Each row is a point on a landscape with many valleys, with its height.
A ball rolls from a point to whichever of its 2 nearest points has the largest drop for the distance, and stops where none of them is lower. Distance is the straight distance between rows; heights are no part of it.
<431>: |  30.6 | -11.5 |  -4.0 |  -3.9 |   9.5 | -19.7 |  21.8 | -11.9 |  16.2 | -11.3 |  -1.8 |  16.1 | -10.0 | -13.4 |  -0.2 |  33.1 |  17.6 |  14.8 |  -3.5 |  12.8 | -22.8 |  -7.9 |   2.6 | -13.8 |  23.6 |  height 109
<826>: |  -5.1 |  14.2 |  19.0 |  13.0 |  -1.6 |  21.7 |  -0.5 | -18.4 |  17.8 |  51.8 |  -2.4 |  11.9 |  20.3 |  -6.9 | -20.0 |  18.5 |  -3.3 |   4.2 |  10.3 |   0.4 | -10.3 |   7.7 | -12.6 | -15.7 |   2.0 |  height 148
<73>: |   1.0 |  -7.9 |  12.7 | -17.0 | -18.3 |   1.1 |   6.6 |   0.5 | -10.0 |   0.0 | -16.6 |  10.7 |   4.3 | -50.0 | -16.4 |  20.4 | -33.4 |   5.6 |  10.0 | -18.3 | -12.1 |   3.8 | -21.5 |  14.2 |  24.5 |  height 189
<603>: | -21.3 |  -6.0 |   1.6 | -24.9 | -17.0 |   5.2 |  10.7 | -18.0 |   7.9 |  19.1 |  40.7 |   7.4 |  -2.5 | -19.0 |  -3.7 | -12.9 | -18.1 |  -9.7 |  29.4 | -30.0 | -28.1 |  -4.1 |  18.2 | -14.2 |   8.5 |  height 265
<678>: |  -4.1 | -22.9 |   9.0 |   8.2 |   9.6 | -41.9 | -11.6 |  -0.1 | -22.4 | -21.7 | -12.6 |  -4.4 | -24.3 |  15.8 |  13.9 |  -2.7 |   5.4 |  14.5 | -21.5 |  17.3 |  -5.4 | -10.4 |  -5.2 |  25.1 |  12.2 |  height 645
<492>: |   8.8 |   5.4 |  -4.4 |  11.7 | -21.2 | -24.3 | -10.9 |  -8.8 |   4.0 |  -6.0 |  -4.0 | -23.8 |   3.6 |  -0.7 |  32.3 |   1.6 |  21.9 |  -5.8 | -13.3 |   7.2 | -22.1 |  -0.2 |  23.9 |  -3.1 |   6.1 |  height 283
<265>: |  16.7 | -21.3 |  46.1 |  30.9 | -11.0 |  -4.7 |  -3.4 |  12.5 | -14.6 |  -6.0 |  -3.2 | -14.9 |   3.4 |   2.6 |   3.8 | -18.6 | -28.0 |  28.5 | -30.3 |   1.4 | -16.8 | -12.2 |  -1.4 | -14.5 |  10.3 |  height 288
<885>: | -22.3 |   7.2 | -26.0 | -32.5 | -15.2 | -21.8 |   1.5 |  -9.2 |   2.3 |  11.0 |  14.4 |  -6.6 | -19.9 |  -8.8 |  25.8 |   1.3 |  39.3 | -20.8 |   5.1 |   0.5 | -12.1 |  19.0 |  17.8 |  25.0 |  -0.5 |  height 454
<133>: |  18.5 | -24.8 |   8.7 |  10.5 |  -7.8 |  29.6 |   5.2 |   4.9 | -22.9 |  -4.7 |  21.9 |  21.3 |  -4.6 | -13.2 |  -2.2 | -17.5 |   3.0 |  28.1 | -42.3 |  -6.0 |  -6.3 |   4.2 | -18.0 | -13.1 | -24.7 |  height 168
<121>: |   7.9 |  31.7 |  -1.3 | -31.8 |   1.5 |  -6.8 |  12.2 | -17.1 |  12.5 | -17.0 |  -8.5 |  -6.9 |   4.8 | -42.7 | -20.0 |  12.5 |  -3.3 | -13.6 |  24.9 | -21.5 |   9.5 |  13.5 |  -1.0 |  16.9 |  34.7 |  height 101
<152>: |  -7.7 |  11.2 |  -2.3 |  -0.2 |  25.7 |  -8.1 |  -5.3 | -11.2 | -21.0 | -17.9 |  -0.8 | -11.4 | -21.8 |  26.8 |  -5.7 | -12.7 |  21.7 |  23.7 | -21.2 |   4.2 |  16.3 |  12.9 | -19.2 |  30.5 |   4.7 |  height 552
<99>: | -10.3 |  14.7 |  -2.7 | -29.3 | -10.8 |  -0.9 |   1.1 |   4.8 | -11.6 | -15.9 | -14.6 |  -5.3 |  12.2 | -31.7 |  -6.0 |  -0.6 | -24.0 |  -4.3 |   9.7 | -28.8 |  10.6 |  12.0 |  -2.6 |  28.0 |  26.1 |  height 141
<784>: |  -5.8 | -18.5 | -10.9 |  -2.3 |  -4.7 |  14.5 |  -7.4 |  19.9 |  19.0 |   8.3 |  -3.4 |  22.7 |  18.6 |  -4.2 |   3.4 |  16.1 | -30.6 | -30.4 |  28.1 |  -2.8 |  -3.1 | -10.5 |   7.0 | -24.4 | -21.8 |  height 162
<281>: |  22.3 | -41.9 |   8.2 |   7.1 |   0.8 |  -4.4 |   7.4 |  25.4 |  -8.6 |  -8.8 | -14.8 |  20.0 |  -6.2 | -12.4 |  10.0 |  25.3 | -11.7 |  12.8 | -31.3 |  22.0 |  -8.8 |  -2.0 |  -9.2 |  -6.4 |  -3.2 |  height 224
<383>: |   3.3 |  29.1 | -26.1 | -14.7 |   1.2 |   5.5 |  -2.9 |  11.2 |   1.8 | -23.0 | -17.4 | -23.1 |  -3.8 | -16.1 |  16.8 |  10.6 |  17.1 |  -9.7 |  -9.3 |  -8.2 |  16.6 |  11.2 |   3.0 |   4.8 |  10.5 |  height 682
<154>: |  -0.6 |   3.8 | -24.1 |  -1.1 |   2.1 |   5.5 |   6.4 | -29.3 |  35.6 |   8.8 |  24.0 |   4.7 |   9.1 |  24.7 | -18.9 | -10.2 |  11.7 | -22.1 |  26.8 | -11.9 |   0.8 | -10.4 |  34.9 | -14.5 |  -5.9 |  height 311
<438>: |  -1.5 |  -2.3 |   1.5 |   5.9 |  -0.9 |  21.7 |   5.8 |  -2.6 |  -0.4 |  14.4 |   2.3 |  12.7 |  12.9 |  -3.6 | -14.7 |   4.7 | -15.8 |  14.9 |  -0.7 |  -9.7 |  -5.7 |   1.9 |  -6.7 | -11.7 |  -2.7 |  height 194
<267>: |  37.8 | -36.1 |   7.9 |   7.6 |   7.7 | -22.4 |  23.2 |   8.9 |  18.9 | -11.4 | -12.2 |  17.6 |  -6.3 | -16.1 |  17.6 |  47.5 |  15.4 |   7.4 | -21.8 |  37.7 | -23.5 |  -1.8 |   2.9 | -21.8 |   7.6 |  height 158
<680>: |  11.9 |  12.3 |  -7.7 | -13.6 |  18.5 | -12.7 |  11.4 | -17.9 |  13.4 |  -0.1 |  -1.8 |   3.4 |  -9.4 | -11.5 | -11.2 |  21.8 |  10.8 |   0.8 |  16.8 |  -7.3 | -10.6 |   0.0 |  -5.1 |   3.2 |  23.2 |  height 70
<574>: |  28.1 |   2.9 | -35.4 | -13.3 | -43.3 |  -7.7 |  -0.4 |  -3.5 |   3.6 | -34.1 |   1.6 |  12.6 |  18.9 |  -9.3 |  16.8 | -10.7 |  42.2 | -15.9 | -12.5 |  -3.1 |  22.0 |  19.1 |  11.3 |  19.8 |  -8.5 |  height 595
<388>: |  15.1 |  -1.2 |   4.1 |  13.5 |   3.0 |  42.3 |   7.3 |   4.9 |  -9.3 |   6.7 |  14.8 |  10.3 |   9.7 |  -4.6 | -14.2 | -13.6 |  -4.3 |  35.1 | -23.3 | -17.0 |  10.0 |   8.6 | -20.9 | -17.9 |  -7.1 |  height 245
<946>: |  -1.8 | -24.6 |  -7.8 |  -8.6 | -17.9 | -23.8 |  11.6 |   2.5 | -11.4 |  -3.9 |  12.9 |   5.2 | -25.4 | -21.3 |  38.6 |  17.9 |  16.5 |  -0.8 | -12.9 |  16.9 | -38.2 | -11.6 |   7.9 | -13.5 |   1.2 |  height 390
<835>: |  15.2 |  28.3 | -44.5 | -13.5 | -16.6 |  20.3 |  -1.9 |   0.2 |  29.6 | -15.4 |   8.5 | -14.0 |  17.6 |  -9.0 |   7.3 |  -5.1 |  34.2 | -36.3 |   6.5 | -16.6 |  18.5 |   2.0 |  25.4 | -20.8 | -16.0 |  height 650
<525>: |   2.8 | -57.7 |  24.4 |  -8.9 |   6.1 |   5.6 |  21.1 |  34.4 |  -4.9 |   6.0 | -12.7 |  23.8 | -15.0 | -24.5 |  -9.3 |  22.6 | -46.7 |  18.8 | -17.6 |   5.0 | -18.0 |  -2.3 | -14.2 | -14.8 |  -1.0 |  height 195
<555>: |  -2.4 | -34.6 |  14.8 |  14.1 |  -1.9 |  -4.1 |   6.4 |   0.8 |  18.2 |  38.7 |  10.8 |  19.6 |   2.6 |  14.1 |   5.6 |  18.6 | -17.0 |  10.2 |   0.9 |  17.6 | -39.3 | -11.2 |   7.1 | -30.5 |  -8.2 |  height 122
<308>: |  15.8 |  -9.1 | -31.3 |  -7.7 | -36.7 | -16.8 |  -5.5 | -10.2 | -11.9 | -47.2 |  11.2 |  12.9 |   4.6 |   7.4 |  15.3 | -31.3 |  55.1 | -10.6 | -26.2 |   8.3 |  31.5 |  15.8 |  11.7 |  34.8 | -25.2 |  height 548
<895>: | -44.3 |  33.1 |   9.9 |  -5.3 |   1.7 |  29.7 | -10.3 |   6.9 |  -3.6 |  31.6 | -11.5 |  -6.8 |   9.2 |  -9.3 | -14.4 |   2.8 | -30.2 | -14.9 |  36.7 | -14.3 |  23.1 |   8.8 | -11.3 |   4.5 |  -7.4 |  height 890
<535>: | -16.3 |   4.8 | -26.1 | -12.6 |  20.0 | -25.8 |  -9.5 |   0.3 |  15.1 |  -9.4 | -27.3 |  -1.0 |  -8.0 |  28.1 |  -6.7 |  19.3 |   4.7 | -17.5 |  27.9 |  10.7 |   9.1 |  -5.2 |   4.5 |  30.5 |  10.2 |  height 730
<131>: |  -9.0 | -28.7 |  16.2 |  16.2 |   1.0 |  12.9 |   0.4 |   8.4 |  27.9 |  40.7 |   9.0 |  30.5 |  14.7 |  12.2 |  -8.8 |  15.6 | -31.3 |  -8.0 |  24.7 |   8.4 | -22.2 | -12.0 |   6.7 | -36.5 | -10.3 |  height 75
<127>: |  25.5 |  22.2 | -34.8 |  -5.8 | -35.8 |  11.6 |  -4.0 | -11.1 |  10.9 | -22.7 |  11.5 |  -3.4 |  29.3 |   3.0 |  16.0 | -24.1 |  47.2 | -16.7 | -14.1 | -13.7 |  21.2 |  17.8 |  22.9 |   1.3 | -15.8 |  height 624
<725>: | -12.4 |  -3.6 |  13.7 |  13.3 |  -0.6 | -17.7 |   1.8 | -10.0 |  20.2 |  35.9 |  10.5 |  -7.9 |  -5.0 |  12.0 |  11.8 |   8.4 |  -9.5 |   0.8 |   9.3 |  11.7 | -38.7 | -14.4 |  17.6 | -19.4 |   5.5 |  height 156
<896>: |  -5.3 | -13.0 |  38.5 |  26.1 |  -7.4 | -33.9 |  -5.6 | -27.3 |  10.9 |  29.5 |  12.9 |  -7.5 |  -6.5 |  17.5 |   1.2 |  -5.9 |   5.4 |  19.0 |  -2.7 |   8.3 | -46.8 |  -4.2 |  11.4 |  -3.7 |  12.0 |  height 183
<748>: | -22.0 |   0.6 |  -6.2 | -20.3 | -20.7 | -10.5 |  -7.5 |  17.1 |   2.0 |  16.2 |  -1.3 |   3.1 |  -2.0 | -46.5 |  23.3 |  29.3 | -18.3 | -34.3 |  17.2 |   0.1 | -22.7 |   3.1 |  -2.4 |  -0.9 |   7.5 |  height 258
<712>: | -31.2 |  24.9 | -19.9 | -27.6 |  17.6 |  -0.3 |   2.9 | -12.7 |   4.5 |  16.9 |  17.3 | -21.5 | -27.7 |  12.5 |   1.2 | -14.2 |  32.1 | -20.4 |  16.9 | -12.3 |  -2.5 |  11.2 |  20.0 |   9.8 |  -0.4 |  height 478
<908>: |  -8.2 | -37.8 |  27.6 |   2.7 |   3.0 |  -6.7 |  13.2 |  13.4 |  -6.0 |   8.4 |  -8.4 |   1.5 | -16.1 |  -4.8 | -10.5 |  11.9 | -49.2 |  20.4 |   5.6 |  -0.6 | -32.5 | -14.6 |  -4.4 | -10.8 |  18.1 |  height 223
<863>: |   1.0 |   6.6 | -29.5 |  -2.8 |  12.7 | -10.9 |  -8.9 |  -9.2 |  -9.6 | -29.1 |   6.6 |  -5.2 | -17.5 |  36.2 |   5.2 | -24.4 |  40.0 |   2.6 | -18.1 |   4.4 |  31.6 |   5.1 |   1.2 |  23.3 | -14.4 |  height 544
<733>: |  21.8 |  -1.0 | -32.3 |   1.4 |   1.8 | -12.6 |  -2.1 |  -1.4 | -23.4 | -48.9 |   8.1 |  15.3 |  -6.1 |  18.0 |  13.0 | -22.2 |  39.7 |   6.7 | -37.3 |  19.9 |  37.5 |   2.1 | -16.6 |  23.5 | -25.0 |  height 448
<647>: | -11.6 | -20.9 | -23.7 | -17.6 | -31.9 | -25.0 |   9.5 | -16.7 |  -3.6 |  13.2 |  27.2 |  21.5 | -13.5 | -10.8 |  26.8 |   7.7 |  32.0 |  -7.4 |  -7.5 |   9.4 | -27.8 |   6.2 |  10.0 |   9.8 |  -8.2 |  height 426
<78>: | -19.5 |  24.6 | -21.6 | -14.7 |  43.0 |   0.1 |   1.9 |  -4.5 |   1.4 |  10.0 |   3.7 | -23.9 | -33.7 |  25.7 |  -3.5 |  -2.5 |  20.5 |   3.0 |   6.5 |  -2.7 |   3.8 |   1.2 |   5.6 |   9.2 |   2.1 |  height 498
<197>: | -33.5 |  18.8 |   8.1 | -21.4 | -24.6 |   3.9 | -23.3 |  15.0 |   3.0 |  28.5 |  -6.3 |  -0.1 |  16.8 | -57.8 |   3.8 |  17.9 | -35.4 | -45.6 |  31.4 | -13.8 |   2.0 |  12.5 |  -8.9 |  -1.5 | -15.2 |  height 312
<696>: | -26.9 |  25.5 |  22.6 |   8.6 |   4.3 |  37.0 |  -7.1 |   8.6 | -13.7 |  19.8 | -18.2 | -16.1 |  17.2 |  -2.5 | -26.6 |  -8.6 | -37.7 |   8.8 |  24.7 | -16.4 |  25.8 |   7.3 | -19.4 |   9.2 |   2.6 |  height 876
<31>: |  -9.4 | -16.3 | -18.2 | -12.2 |  -3.3 | -22.9 |  -7.9 |   3.3 |  11.2 |  -9.0 | -22.1 |  12.2 |   5.3 |   9.0 |  -1.3 |  19.8 | -18.2 | -18.5 |  25.4 |   6.8 |   3.6 |   1.4 |   1.5 |  31.4 |   8.6 |  height 750
<156>: | -33.0 |  51.7 |  24.3 |   9.0 |  -6.3 |  20.9 | -10.2 | -21.7 |  19.4 |  52.8 |  -1.1 | -16.1 |  27.8 | -12.2 | -36.4 |  -0.2 |  -8.8 | -30.2 |  52.3 |   3.9 |  17.7 |   9.3 |   4.7 |  -4.4 |  -6.5 |  height 142
<751>: |  27.1 |  19.4 | -16.1 |  11.3 |  47.7 |  14.2 |   8.2 | -10.1 |  18.4 |   0.9 |   3.4 |  -6.8 |  -4.2 |  30.1 | -14.2 |  -3.5 |  33.0 |  10.1 |  -8.1 |  12.8 |   8.3 |  -8.1 |   3.0 | -31.6 |  -4.5 |  height 425
<872>: |   1.5 |   2.4 |  -1.9 | -15.0 |   6.3 |  11.8 |  -1.8 |  15.5 |  -1.0 | -21.2 | -16.5 |  -2.9 |  13.2 | -22.6 | -15.3 |   0.7 | -46.3 |  -5.4 |  23.9 | -25.7 |  17.4 | -12.7 |  -3.3 |   3.1 |  14.8 |  height 200
<854>: |  -2.3 | -18.9 | -17.6 |   7.9 | -21.9 |  10.6 | -23.7 |  12.7 | -26.3 |   0.3 |  -0.3 |  20.3 |   0.2 |   4.7 |  20.7 |  -2.4 |  24.6 |  -2.4 | -43.3 |  15.1 |   4.1 |  19.4 | -16.6 |  23.9 | -45.8 |  height 593
<112>: | -24.5 | -10.0 |  12.6 | -12.5 |  -9.4 |   1.1 |   5.1 |  -4.8 |  19.8 |  23.1 |  19.7 |  14.9 |  -0.3 | -17.9 | -12.7 |   5.2 | -38.1 | -20.4 |  41.5 | -23.4 | -26.4 | -15.6 |   7.6 | -22.3 |   4.2 |  height 247
<428>: |  18.4 |   0.7 | -25.7 |  -3.9 |  23.7 |   7.9 |   8.9 | -16.4 |   4.7 | -17.4 |  11.5 |  13.4 |  -0.8 |  20.0 | -11.9 |  -4.9 |  23.6 |  14.4 |  -7.2 |  -7.3 |  14.9 |  -4.7 |   2.0 | -11.3 |  -3.2 |  height 376
<262>: |  40.6 | -35.2 |  18.3 |   6.7 | -19.6 |  -1.2 |   6.2 |  24.4 | -30.7 | -16.0 | -14.7 |  19.0 |   1.9 | -39.3 |  17.8 |  14.3 |  -1.6 |  19.7 | -46.5 |  17.5 |  -6.3 |   7.3 | -19.6 |   3.1 |  -2.0 |  height 285
<345>: |  26.8 | -20.3 |  25.8 |  18.1 |  28.8 |  -4.8 |   9.4 |  19.8 |  10.1 | -16.3 | -21.6 |   0.5 |  17.1 |  25.8 | -11.3 |  10.0 | -37.8 |  24.6 |  -2.0 |  15.7 |  12.4 | -19.2 |  -6.5 | -17.3 |  17.6 |  height 797
<897>: | -37.4 |  31.9 |  25.9 |   5.5 | -10.6 |  14.9 |  -2.7 | -28.9 |  15.7 |  66.9 |   8.4 |  -4.8 |  17.6 |  -2.3 | -25.2 |  -0.7 |  -7.6 |  -8.1 |  35.6 |  -5.0 |   0.8 |  11.3 |  -1.4 |  -1.8 |  -0.4 |  height 114
<140>: | -28.9 |  22.7 |  -8.7 |  -6.3 |  45.7 |  13.7 |  -5.1 |  21.9 |   6.3 |  45.9 |   0.9 |  -3.9 | -24.7 |  -2.0 |   1.6 |  28.0 |  -1.7 |  -9.5 |   9.3 |   7.4 |  -5.6 |   2.4 | -14.8 | -19.6 | -14.4 |  height 913
<450>: |  29.3 | -26.4 |  36.6 |  11.0 | -14.6 | -25.1 |   1.5 |   4.3 | -29.3 | -15.9 | -22.3 |   9.9 |   4.3 | -28.3 |   6.6 |   7.0 |  -8.4 |  28.7 | -34.9 |  19.8 | -10.5 |   8.1 | -33.8 |  27.6 |  19.8 |  height 335
<763>: |  -5.5 | -43.7 |  10.6 |   9.5 | -13.8 | -33.4 |  -9.3 |  -3.6 | -33.2 | -26.3 |  -2.0 |  12.9 | -24.4 |  13.9 |  11.9 | -26.1 |  -3.7 |  10.7 | -32.9 |  11.4 |  -4.4 | -18.3 |  -1.8 |  27.0 | -14.7 |  height 683
<810>: | -28.0 |   1.5 | -12.8 |  -1.5 |  42.4 |  -4.4 |  -4.9 |   9.9 |  -5.5 | -10.5 |  -3.8 | -28.6 | -27.0 |  42.1 |   6.5 | -10.3 |   3.4 |   5.3 |   8.7 |  -3.5 |   2.9 | -11.5 |   8.7 |   2.4 |   4.6 |  height 534
<183>: |  36.4 | -32.7 |  20.1 |  21.9 |   3.6 |  -1.2 |   8.7 |  11.1 | -35.4 | -32.6 |  24.5 |  45.2 |  -9.5 |   2.9 | -12.0 | -27.0 |   5.5 |  22.4 | -60.3 |  15.3 |  23.6 |  -9.4 | -28.7 |  -1.2 | -32.6 |  height 159
<117>: | -12.7 |  -9.3 |  -0.5 |  -2.8 |  14.0 | -33.7 |  -3.0 |  -6.6 | -17.4 | -26.0 | -17.3 | -10.6 | -23.5 |  34.1 |  -0.5 |  -6.0 |  -3.0 |  16.2 |  -0.3 |   6.7 |   6.9 |   1.0 |  -3.1 |  44.6 |  22.8 |  height 605
<876>: | -39.7 |  36.9 |  -2.8 |  -7.6 |  36.9 |  16.7 | -14.4 |  11.8 |   8.1 |  35.9 |  -9.7 | -17.8 |  -8.9 |  -1.4 | -12.7 |  12.2 |  -3.5 | -30.9 |  38.2 |   0.9 |  12.8 |   1.1 |  -6.0 |  -8.6 | -12.9 |  height 903
<892>: |   3.4 |  38.8 | -21.2 |   7.3 |  31.8 |  33.6 |  -4.3 |  -8.1 |  23.0 |  31.1 |  -3.4 |  -9.0 |  12.9 |  18.0 | -19.1 |   8.6 |  29.3 |  -6.6 |   8.2 |   9.0 |  16.2 |   2.5 |  -7.0 | -24.5 | -15.2 |  height 468
<363>: |  15.0 |   8.6 |  -5.1 |  26.1 | -24.4 |  24.8 | -15.4 |   1.3 |   2.3 |  -7.5 |   5.8 |  -6.6 |  40.3 |  27.7 |  10.7 | -27.4 |   6.0 |  -6.2 |  -6.6 |  -1.3 |  15.0 |  -5.6 |  16.4 | -15.2 | -18.1 |  height 589
<937>: |  -9.5 |  -4.2 |   3.3 | -20.6 |   6.0 |  -7.5 |   6.4 |   7.8 |  11.8 |  -0.1 |  -0.9 |  11.7 | -12.8 | -44.4 | -10.9 |  29.9 | -31.9 | -17.4 |  29.5 | -14.0 | -23.5 |  -7.1 |  -4.5 |  -9.3 |  15.4 |  height 221
<163>: | -18.6 |   7.2 |  -5.3 | -34.6 | -25.0 |   9.0 |  13.9 | -36.2 |  22.8 |  35.2 |  43.3 |  22.7 |  10.8 | -18.6 | -21.6 | -12.7 |  -1.7 | -24.4 |  43.2 | -27.6 | -13.5 |   7.7 |  23.4 |  -8.8 |  -0.6 |  height 279
<259>: |   6.4 | -14.1 |  21.5 |  -2.1 | -11.7 |  -7.7 |   8.3 |  17.0 | -33.2 |  -5.2 | -19.4 | -11.7 | -21.5 | -41.1 |  16.0 |  14.0 | -11.3 |  25.8 | -25.9 |   1.0 | -24.3 |   6.4 | -19.8 |  13.0 |  22.9 |  height 367
<59>: | -21.1 | -12.7 | -12.4 |  12.1 | -22.7 | -10.1 | -22.9 |  -7.6 | -17.6 |   6.8 |  17.5 |   9.9 | -13.7 |  30.9 |  22.5 | -23.8 |  44.5 | -11.9 | -27.4 |  19.5 |   4.7 |  14.6 |  -3.0 |  29.7 | -42.7 |  height 523
<145>: |   6.1 |  -7.4 |  15.3 |  13.0 |  40.9 |  10.9 |   8.7 |  20.8 | -11.9 | -18.6 | -11.0 | -11.6 |  -2.0 |  31.7 | -13.1 |  -5.0 | -39.4 |  29.5 |   1.2 |  -4.7 |  17.0 | -16.9 | -12.4 | -10.0 |  18.0 |  height 825
<500>: |  10.2 |  15.4 | -22.3 |  -5.3 |  20.8 |  21.1 |   5.7 | -21.1 |  27.2 |  -2.4 |   7.0 |   4.5 |  12.8 |  18.4 | -28.0 |  -7.7 |  10.7 |  -9.8 |  30.7 | -15.7 |  19.2 | -18.4 |  15.7 | -15.5 |  -0.3 |  height 331
<584>: |  34.5 | -21.9 | -10.9 |  17.0 |   7.8 |  -0.7 |  -0.7 |  15.3 | -24.3 | -47.1 |   8.2 |  35.4 |  -9.7 |  12.4 |  14.7 | -16.8 |  29.1 |   8.9 | -54.3 |  24.8 |  29.1 |  -9.6 | -22.2 |  -1.1 | -42.7 |  height 305
<290>: |  -1.1 |  40.2 | -18.4 |  -6.4 | -10.7 |  14.5 |  -1.0 |   6.5 |  16.8 |   0.4 |  -2.6 | -34.1 |   7.1 | -23.0 |  19.7 |   3.2 |  14.5 | -27.8 |   6.2 | -18.9 |   2.9 |   7.6 |  20.5 | -20.1 |  -1.0 |  height 666
<578>: |  12.9 | -24.4 |  44.0 |  27.1 |   3.1 |  -7.1 |  16.3 |   2.2 |   1.7 |   1.5 |   0.0 |  -6.2 |  -6.9 |   7.1 | -15.5 |  -4.8 | -32.9 |  45.5 | -10.2 |   2.5 | -29.5 | -15.2 |  -4.3 | -23.6 |  23.5 |  height 251
<405>: |   5.8 |  -5.3 |  29.8 |  36.7 | -24.1 | -22.9 | -15.2 | -16.0 |   2.1 |   3.5 |  21.1 | -13.6 |  -3.6 |  14.1 |  26.2 | -17.3 |  18.2 |   6.3 | -19.6 |   8.7 | -39.4 |  -8.5 |  19.3 | -11.4 |  -2.8 |  height 226
<850>: |   8.3 | -26.6 |   2.0 |   0.3 |  13.4 | -17.9 |   3.2 |   4.9 |   9.0 | -15.0 | -23.8 |  18.2 |   7.1 |  14.0 | -12.9 |  24.8 | -29.4 |   9.1 |  10.4 |  12.3 |  -3.3 | -14.2 |  -3.0 |  10.0 |  18.5 |  height 770
<108>: |  23.4 |  -3.1 |  35.7 |  24.2 | -13.3 |   5.2 |   5.4 |  10.5 | -21.8 | -26.8 |   5.6 | -32.7 |  11.1 |  -1.6 |   0.9 | -36.2 | -29.6 |  32.2 | -23.0 | -19.2 | -11.0 | -15.7 |   3.2 | -17.2 |  17.0 |  height 333
<641>: | -14.4 |  20.8 |  18.7 |  11.0 |  36.8 |  34.9 |   1.2 |  17.7 | -13.6 |  11.2 | -11.0 | -15.4 |   0.0 |  19.2 | -24.5 |  -5.8 | -38.2 |  20.3 |  17.6 | -13.9 |  33.1 |  -1.1 | -20.6 |  -3.0 |  12.4 |  height 856
<417>: |  -6.6 |  29.2 | -14.8 | -12.8 |  15.0 | -22.9 |  -5.8 |  -1.1 |  25.8 | -11.2 | -30.0 | -30.6 |  -5.2 |  11.7 |  -0.7 |  10.4 |   4.8 | -26.2 |  28.9 |   4.2 |  13.0 |  -0.5 |  16.9 |  19.6 |  20.6 |  height 710
<351>: |  29.2 | -40.4 |  11.7 |  17.4 | -25.4 |   3.4 |   1.3 |   2.7 | -37.0 | -22.4 |  16.5 |  38.8 |   0.8 | -12.2 |  -1.5 | -25.2 |   7.2 |  17.6 | -51.2 |   8.9 |   5.0 |  -4.0 | -17.2 |   7.1 | -32.5 |  height 40
<674>: |  10.7 |  -1.9 | -12.1 |   6.3 |  -3.5 | -22.3 |  -6.0 |   9.7 |  -6.3 | -26.8 |  -5.2 | -18.5 | -19.0 |  -4.3 |  39.2 |  11.6 |  33.0 |  -5.2 | -22.7 |  11.2 | -13.9 |  -4.2 |   8.3 |  -7.6 |  -8.0 |  height 334
<949>: |  -6.6 |   9.2 | -24.7 | -32.0 | -15.0 |   3.1 |   8.2 | -30.2 |  31.7 |  15.5 |  30.5 |  20.0 |  10.0 |  -6.1 | -16.5 |  -8.3 |  22.5 | -28.5 |  36.3 | -20.5 |  -1.6 |  13.3 |  26.2 |  -0.2 |  -2.6 |  height 291
<504>: |   4.0 |  27.5 | -18.3 |  14.9 |   1.0 |  44.5 | -10.8 |  -6.1 |  10.2 |  11.1 |   7.1 | -11.4 |  25.8 |  27.8 |   1.1 | -20.1 |  20.3 |  -8.1 |   4.2 |  -6.5 |  25.3 |   5.1 |  11.0 | -20.1 | -25.6 |  height 518
<474>: |  -1.1 |  16.0 |  17.7 |  -0.4 |  17.4 | -13.3 |  -0.6 |  -6.3 |  -2.9 | -18.6 | -23.0 | -24.0 |   3.6 |  35.9 | -11.3 | -11.3 | -15.5 |  16.8 |  13.6 |   6.4 |  17.5 |  -0.3 |   0.9 |  27.2 |  40.0 |  height 555
<856>: | -11.3 |  54.1 |  10.7 |  20.4 |  -4.9 |  30.1 |  -9.9 |  -9.4 |  24.5 |  38.9 | -21.4 | -18.3 |  38.7 |  -3.3 | -23.6 |   8.4 |  -1.4 | -30.8 |  46.8 |   7.5 |  24.9 |  -1.8 |   5.8 | -20.9 | -10.2 |  height 190
<218>: |  10.6 |  27.2 |   8.6 |   8.0 |   4.2 |   8.5 |   3.1 |   6.4 |  -8.6 | -22.6 | -14.3 | -28.3 |  31.5 |  35.8 |  -4.5 | -25.6 | -21.5 |   6.0 |  14.0 |  -4.9 |  40.8 |   2.8 |   0.9 |  19.2 |  21.3 |  height 491
<695>: |   8.9 |  -0.9 |  13.8 |  10.3 | -13.7 |   8.6 |  -5.7 |   5.8 | -20.4 | -29.2 |  -3.1 | -20.4 |  18.8 |  17.2 |   3.7 | -37.4 | -23.0 |  16.5 | -10.3 | -16.6 |  14.7 |  -6.8 |   8.6 |   4.0 |   9.5 |  height 400
<181>: |   0.9 |  35.7 | -27.4 | -25.5 |   9.7 |  -8.7 |  -4.5 |  17.4 |  14.9 | -29.8 | -22.4 | -25.3 |  -0.9 | -14.1 |   9.1 |  14.7 |   5.4 | -31.2 |  20.7 |  -7.7 |  23.2 |   1.4 |   7.5 |  13.6 |  11.3 |  height 696
<207>: | -20.3 | -13.7 | -14.3 |  -4.5 | -13.1 | -24.0 |  -4.8 | -21.1 | -16.9 |  20.6 |  33.3 |  17.4 | -29.4 |  12.6 |  25.3 |  -3.5 |  47.8 |   3.0 | -22.2 |  21.0 | -17.3 |  12.4 |  -6.2 |  23.7 | -20.6 |  height 463
<301>: |   0.7 |  -4.0 |  32.2 |  13.5 |   4.7 |  23.1 |  -0.4 |  24.6 | -31.9 |  11.9 | -11.5 | -18.8 | -14.7 | -28.2 |   6.6 |  -0.3 | -14.7 |  33.9 | -39.5 |  -3.3 | -10.3 |  22.3 | -29.2 |  -3.7 |   5.3 |  height 393

Where does a ball stop that starts at each point below?
<308> => <351>
<108> => <525>
<674> => <131>
<535> => <351>

For each start below, name every point that the ball comes to, in order.
<31> => <535> > <417> > <181> > <383> > <290> > <835> > <127> > <574> > <308> > <733> > <584> > <183> > <351>
<895> => <696> > <641> > <145> > <345> > <850> > <31> > <535> > <417> > <181> > <383> > <290> > <835> > <127> > <574> > <308> > <733> > <584> > <183> > <351>
<946> => <674> > <492> > <405> > <896> > <725> > <555> > <131>
<152> => <863> > <733> > <584> > <183> > <351>
